Each row is a point on a landscape with many valleys, with its height.
A ball rolls from a point to whichever of its 2 nearest points has the largest drop for the distance, and stops where none of them is lower. Distance is the straight distance between rows; heights are no part of it.
Kufaz: [180 148 132 132 123  93 151 121 112 100 165 149 168 101 165 153 101 146
 118 139]  h=4.02
rilit: [153 132 115 125 123 119 141 136 119 110 174 144 133 130 105 135 116 120
 127 138]  h=3.53
gokat: [119 136 156 136 120 156 109 126 127 145  92 141 107 137 117 124 155 116
 127 120]  h=2.75
Feg: [114 142 133 136 127 116 131 122 137 119 109 131 102 117 145  86 113 144
 127 118]  h=5.65
Fav: [ 80 145 129 127 118 152 106 136 137 154  62  94  98 128 121  88 125 145
 124 129]  h=3.70
fon: [ 83 140  85 121 173 118 102 146 117 131  98 140  88 140 122 129 116 137
 121 142]  h=5.45
lup: [115 135 122 135 141 139  99 133 133 129 108 138  99 145 125 117 141 122
 125 126]  h=3.06
bar: [ 98 139  88 137 182 132 112 148 123 129 138 137  88 143  70 144 138 109
 136 151]  h=4.01
dagak: [195 144  91 120 133 129  95 142 109 119 177 166 152 130 129 185 109 128
 133 165]  h=3.98
Paro: [ 91 150 109 147 154 110 121 130 131 134 104 129  92 136 138  93 105 147
 122 123]  h=5.81
tafip: [ 64 144 101 128 134 148 104 117 145 164  83  98  82 137  73 106 137  99
 164 117]  h=4.74
vali: [ 93 132 159 145 118 121 118 118 114 132  72 128 134 105 209 100 121 150
 109 149]  h=6.62
dilu: [207 132 136 123 127 132 119 122 111 123 178 147 177 106 190 157 118 150
 115 156]  h=3.73
linid: [ 90 130 167 139  90 148 108  99 141 150  54 112 129 109 163  94 132 149
 138 122]  h=6.49
mub: [213 125 140 122 107 139 136 115 126 119 194 134 182 112 154 165 122 142
 127 154]  h=3.32
tavig: [203 115 135 120  95 113 159 104 127 122 186 124 178 103 134 175 119 133
 133 127]  h=2.71
volut: [122 107 123 128 116 138 140 132 150 124 144 115 128 135  91 119 139 114
 129 100]  h=2.76
femu: [141 112 143 129 102 126 143 125 134 123 130 140 131 119 127 124 120 120
 110 126]  h=5.35
zusem: [ 88 139 168 121  79 142 128 116 127 162  58  82 126 114 150  91 126 134
 143 118]  h=6.76
liko: [191 126  90 113 121 110 146 141 132 118 203 130 155 115  85 191 115 120
 143 139]  h=1.67
tol: [ 59 149 103 125 137 144 108 133 156 143  86  76  98 127  80 103 146 121
 166 100]  h=4.38
sepo: [137 113 188 136  86 141 150 117 134 129 131 122 152 114 155 105 142 119
 125 126]  h=3.60
mab: [104 108 138 140 101 133 152 131 153 137 136  81 127 136  79 112 151 102
 127  89]  h=2.51
vibu: [121 140  85 110 173  95 120 146 121 119 145 145 124 131 108 143 113 149
 114 137]  h=2.90
bozu: [106 114 114 136 110 125 170 138 154 126 158  87 122 134  65 126 142  91
 145  76]  h=2.28
kirak: [122 144 111 134 170  98 123 121 120 128 124 142 106 140 155 112 109 146
 119 138]  h=6.01
kamo: [133 144  88 120 177 123  96 145 135 132 150 148 123 155  99 163 144 125
 137 141]  h=3.75
gemef: [104 114  86 123 147 140 135 137 150 115 165 131 120 143  44 139 151  85
 149 132]  h=3.67
vil: [ 84 142  89 140 173 143 102 139 132 134 105 135  73 135  87 136 149 107
 124 137]  h=3.74
kep: [120 135 139  96 141 119 138 141 134 123 131  98 138 139 114 119 136 140
 140  88]  h=3.05
Netib: [121 115 158 147 104 168 124 126 133 136 116 125 111 146 105 116 151 102
 138 116]  h=2.46
Fovor: [110 131 144 126 143 131 102 121 113 138  79 138 111 143 182 119 121 148
 109 144]  h=7.88
Duz: [130 127 160 116 123 122 151 132 144 123 128  97 137 128 134  98 136 143
 139  94]  h=3.26
Fadug: [162 111 151 123  94 136 140 131 123 130 160 117 155 146  99 156 154  97
 136 110]  h=2.06
tos: [131 118 146 139 147 129 112 110  90 128 110 160 137 124 230 130 116 139
 101 172]  h=5.63
Rozo: [149 140 114 134 139  99 140 136 135 100 150 132 145 121 133 126 130 151
 114 107]  h=2.39
vemu: [104 122 138 126 105 121 146 126 148 142  91  93 112 113 116  89 122 143
 121 100]  h=3.44
gusu: [ 90 146 136 131 134 141  99 127 108 139  61 113 110 132 201  95 110 137
 123 129]  h=8.06
Gegib: [145 138 139 128 135 100 170 123 132 108 152 105 147 107 120 122 124 154
 117  95]  h=2.85
tasa: [120 118  98 131 133 115 160 127 148 110 185  82 150 144  50 154 155  84
 151  94]  h=5.82
Pupe: [ 93 139  90 114 179 102 127 153 128 125 137 119 108 142  95 129 117 133
 130 135]  h=2.72
zad: [122 133 163 130 107 118 159 115 131 117 113 103 155 111 157  94 135 159
 118 101]  h=3.78
Risi: [115 123 182 125 104 148 129 125 136 151  99 104 122 120 144  95 141 122
 140 117]  h=3.45
vipi: [164 124 105 132 160 136  94 146 115 143 145 168 117 140 115 164 135 125
 114 159]  h=4.09
lutoz: [147 108 138 127  98 111 163 120 142 112 146 120 149 111 125 132 136 120
 136  86]  h=5.47
Vare: [119 158 110 130 145  98 148 138 134  99 126 116 128 124 120 116 130 145
 128  99]  h=1.95
Toki: [164 146 114 125 138 112 130 141 111 123 162 159 118 131 125 154 107 127
 120 158]  h=3.68
noroz: [ 92 131 131 132 124 115 115 115 130 156  67 125 106 116 166 107 113 148
 142 127]  h=5.62
Lufa: [ 69 134 122 119 138 171  88 124 131 174  47 108  74 129 119 105 121 139
 128 129]  h=4.40
tibim: [127 126 159 143 127 118 122 118 106 129  90 154 140 110 211 116 117 148
 126 154]  h=6.19
rekam: [116 140 137 129 131 105 140 114 119 118 103 130 131 115 173 102 109 157
 104 133]  h=5.87
Regu: [152 119 102 117 128 113 171 130 144 115 196  93 153 141  74 164 147  90
 165  94]  h=5.78
pif: [ 94 122 127 134 117 136 104 118 132 150  65 141  93 113 139 110 112 132
 126 141]  h=5.26
vovo: [167 137 107 107 153  90 150 129 135 107 172 128 149 124 109 160 117 141
 143 116]  h=3.30
miki: [ 95 121 151 144 146 162  89 109 109 159  50 135  86 126 193 106 128 138
 109 163]  h=7.40
nif: [173 113  95 124 123 134 132 152 126 126 190 121 157 131  78 192 135 104
 139 134]  h=1.83
zos: [100 132 116 123 161 133  99 126 102 144  73 147  79 146 129 129 117 136
 107 144]  h=5.22
popoz: [180 114 148 121 142 130 117 123 110 121 152 159 175 106 201 150 129 146
 106 166]  h=4.10
loni: [137 120 188 125  95 133 157 110 107 113 134 139 167 116 184 120 127 131
 115 137]  h=4.20
rika: [ 72 138 117 120 138 137 115 140 146 142  93 107  98 130  98  95 121 129
 124 115]  h=3.20
sur: [150 127 145 120 141 107 127 111 103 121 141 162 156 111 206 123 105 158
 119 143]  h=4.41
metu: [116 106 177 142  84 149 141 113 133 145 124 110 126 129 122 100 147 113
 137 119]  h=2.99
giku: [144 108 122 120 121 123 151 137 147 113 169 107 135 143  89 166 150  85
 155  94]  h=5.74
tibed: [129 123 154 135 133 128 127 127 121 128 109 153 108 112 160 115 116 132
 110 159]  h=4.66
bavu: [ 89 128 159 124  64 141 140 119 148 153  72  66 127 123 116  95 125 125
 142  97]  h=6.97
lif: [153 109 133 127  93 115 171 116 142 114 163 104 151 132  97 148 131 103
 153  84]  h=5.66
Ponu: [145 147 132 133 127 107 174 138 136 107 174 107 147 128  94 122 134 127
 138  97]  h=3.18
Falu: [111 127 148 156 150 126 103 114  92 133  86 154 137 130 252 105 105 145
  90 184]  h=6.27
sozad: [142 139  94 115 147 106 149 142 139 102 200 118 143 130  91 166 121 120
 152 126]  h=3.13
mogi: [143 136 105 137 169 119 103 142 123 127 135 152 105 155 128 151 129 136
 126 158]  h=3.94
sep: [ 68 140  96 114 162 120 119 144 145 136 108 111 101 144  83 119 131 126
 136 116]  h=2.96
lipe: [ 94 128 132 135 136 139 112 131 143 135 122 120 116 159  66 126 166 112
 143 109]  h=3.59
gusi: [203 128 103 119 109 116 141 125 138 118 190 137 162 115 121 182 116 127
 135 126]  h=2.04
vufu: [172 140 120 139 139 132  98 126 100 121 136 172 122 134 166 150 117 133
 107 172]  h=4.08
toful: [182  98 126 132 107 147 123 125 128 128 164 148 141 118 115 150 129 106
 130 149]  h=4.31
sopog: [ 70 127  99 124 161 142 125 146 134 124 137 123 107 147  49 134 154  87
 142 120]  h=3.82
Sev: [175 112 126 123 100 136 149 147 127 123 181 117 159 142  89 180 143 100
 126 122]  h=1.93
reko: [147 124 137 106 148 103 143 115 121 117 145 140 143 123 168 131 110 165
 126 128]  h=3.93
lefal: [122 121  90 137 151 142 109 135 152 108 154 142 114 140  70 140 157 102
 136 124]  h=3.50
goz: [120 120 175 131  76 134 150 118 132 119  93 107 158 113 161  94 142 136
 118 111]  h=4.19
funen: [ 74 133 121 118 137 156  93 118 116 157  67 136  71 136 136 116 118 127
 121 142]  h=4.90
zitan: [187 105 136 124 105 133 125 131 116 122 156 163 163 109 146 155 123 130
 118 155]  h=4.51
gat: [166 136 135 133 102 126 155 133 124 110 166 122 147 128 101 124 130 121
 123 119]  h=3.38
daz: [ 77 120  95 125 140 139 138 145 155 128 128  97 105 139  55 130 149  85
 153  96]  h=3.95
puz: [170 110 157 131  88 133 130 115 115 103 144 159 171 115 160 141 135 134
 112 140]  h=4.80
sud: [ 93 138 111 139 150 154  98 136 130 129 110 127  95 150  84 116 155 121
 137 125]  h=3.39
dotab: [ 70 126 106 128 123 133 137 130 159 142 110  81 111 128  69 108 139 107
 158  88]  h=4.12
Kur: [103 126 135 128 122 133 134 136 142 135 112 109 119 142  97  94 139 131
 130 114]  h=3.02
Suzep: [149 121 142 149 134 140 115 140 100 138 125 171 120 121 166 135 114 129
  97 171]  h=4.37
dobeb: [170 116 152 129 100 119 149 107 123 104 151 131 158 119 152 131 136 131
 117 107]  h=5.17
teg: [147 121  91 117 160 136 103 140 136 119 175 139 130 150  73 158 142 123
 138 132]  h=3.65
Gok: [ 86 136 145 143 103 118 111 114 137 154  57 104 122 111 169  85 120 159
 125 135]  h=6.11
kozig: [137 121 116 148 113 142 141 124 132 123 165 123 130 156  57 141 150  93
 141 117]  h=2.36
Rul: [151 129 120 105 147 110 140 128 131 126 159 142 139 131 144 155 116 146
 150 111]  h=3.55
Delor: [167 110 123 123 131 147 113 138 126 128 153 156 131 144 108 167 138 117
 124 141]  h=4.18
taret: [167 142 131 119 115 103 156 138 116 109 176 145 159 117 126 145  96 137
 122 134]  h=3.71
Vusu: [101 114 148 148 152 139  96 110 103 147  68 146 113 125 228 106 118 143
 101 174]  h=6.82
Fano: [157 116 131 116 142 121 108 110  91 128 126 170 143 130 221 141  99 154
 105 172]  h=5.00
mipom: [209 135  97 106 111 134 118 128 115 132 186 149 171 124 131 180 105 138
 129 174]  h=4.11
noke: [130 134 126 132 121 121 146 135 127 115 131 136 105 115 125 116 109 135
 126 133]  h=5.50
Kura: [ 96 134 114  97 156 110 152 149 138 123 138 106 129 132  97 124 123 131
 150 103]  h=2.91
Nelu: [142 109 147 148  98 155 137 128 128 137 143 127 128 157  81 140 154  91
 143 117]  h=2.13
ludi: [118 132 164 123 116 117 141 107 136 122  84 110 145 102 188  79 126 166
 119 107]  h=4.35
nufog: [116 113 148 136  92 132 125 124 140 130 101 135 131 123 135 103 126 127
 110 117]  h=5.20
dozut: [118 142  97 104 152 116 146 151 135 114 168 129 130 139  84 137 123 112
 145 116]  h=3.03
zitop: [ 96 135 171 150  90 131 142 101 132 133  94 112 143  91 184  67 123 152
 120 124]  h=4.84
pini: [116 123 162 139 106 141 127 116 127 134  78 150 119 117 168  97 127 134
 120 134]  h=4.96
Mozu: [104 127 137 132 156 151  78 125  97 150  69 151  94 136 181 125 120 138
  98 158]  h=7.72
keke: [184 143 101 121 146 124 110 139 101 127 160 164 137 134 157 163 101 136
 117 174]  h=3.85
dupo: [118 126  98 132 139 129 105 132 140 119 127 155 116 131  93 128 135 114
 127 121]  h=3.31

For each start below, name the point where the ball stops.
Kufaz => Vare
zusem => Pupe
Mozu => Kura
tibim => Kura
Toki => Vare
zos => Pupe
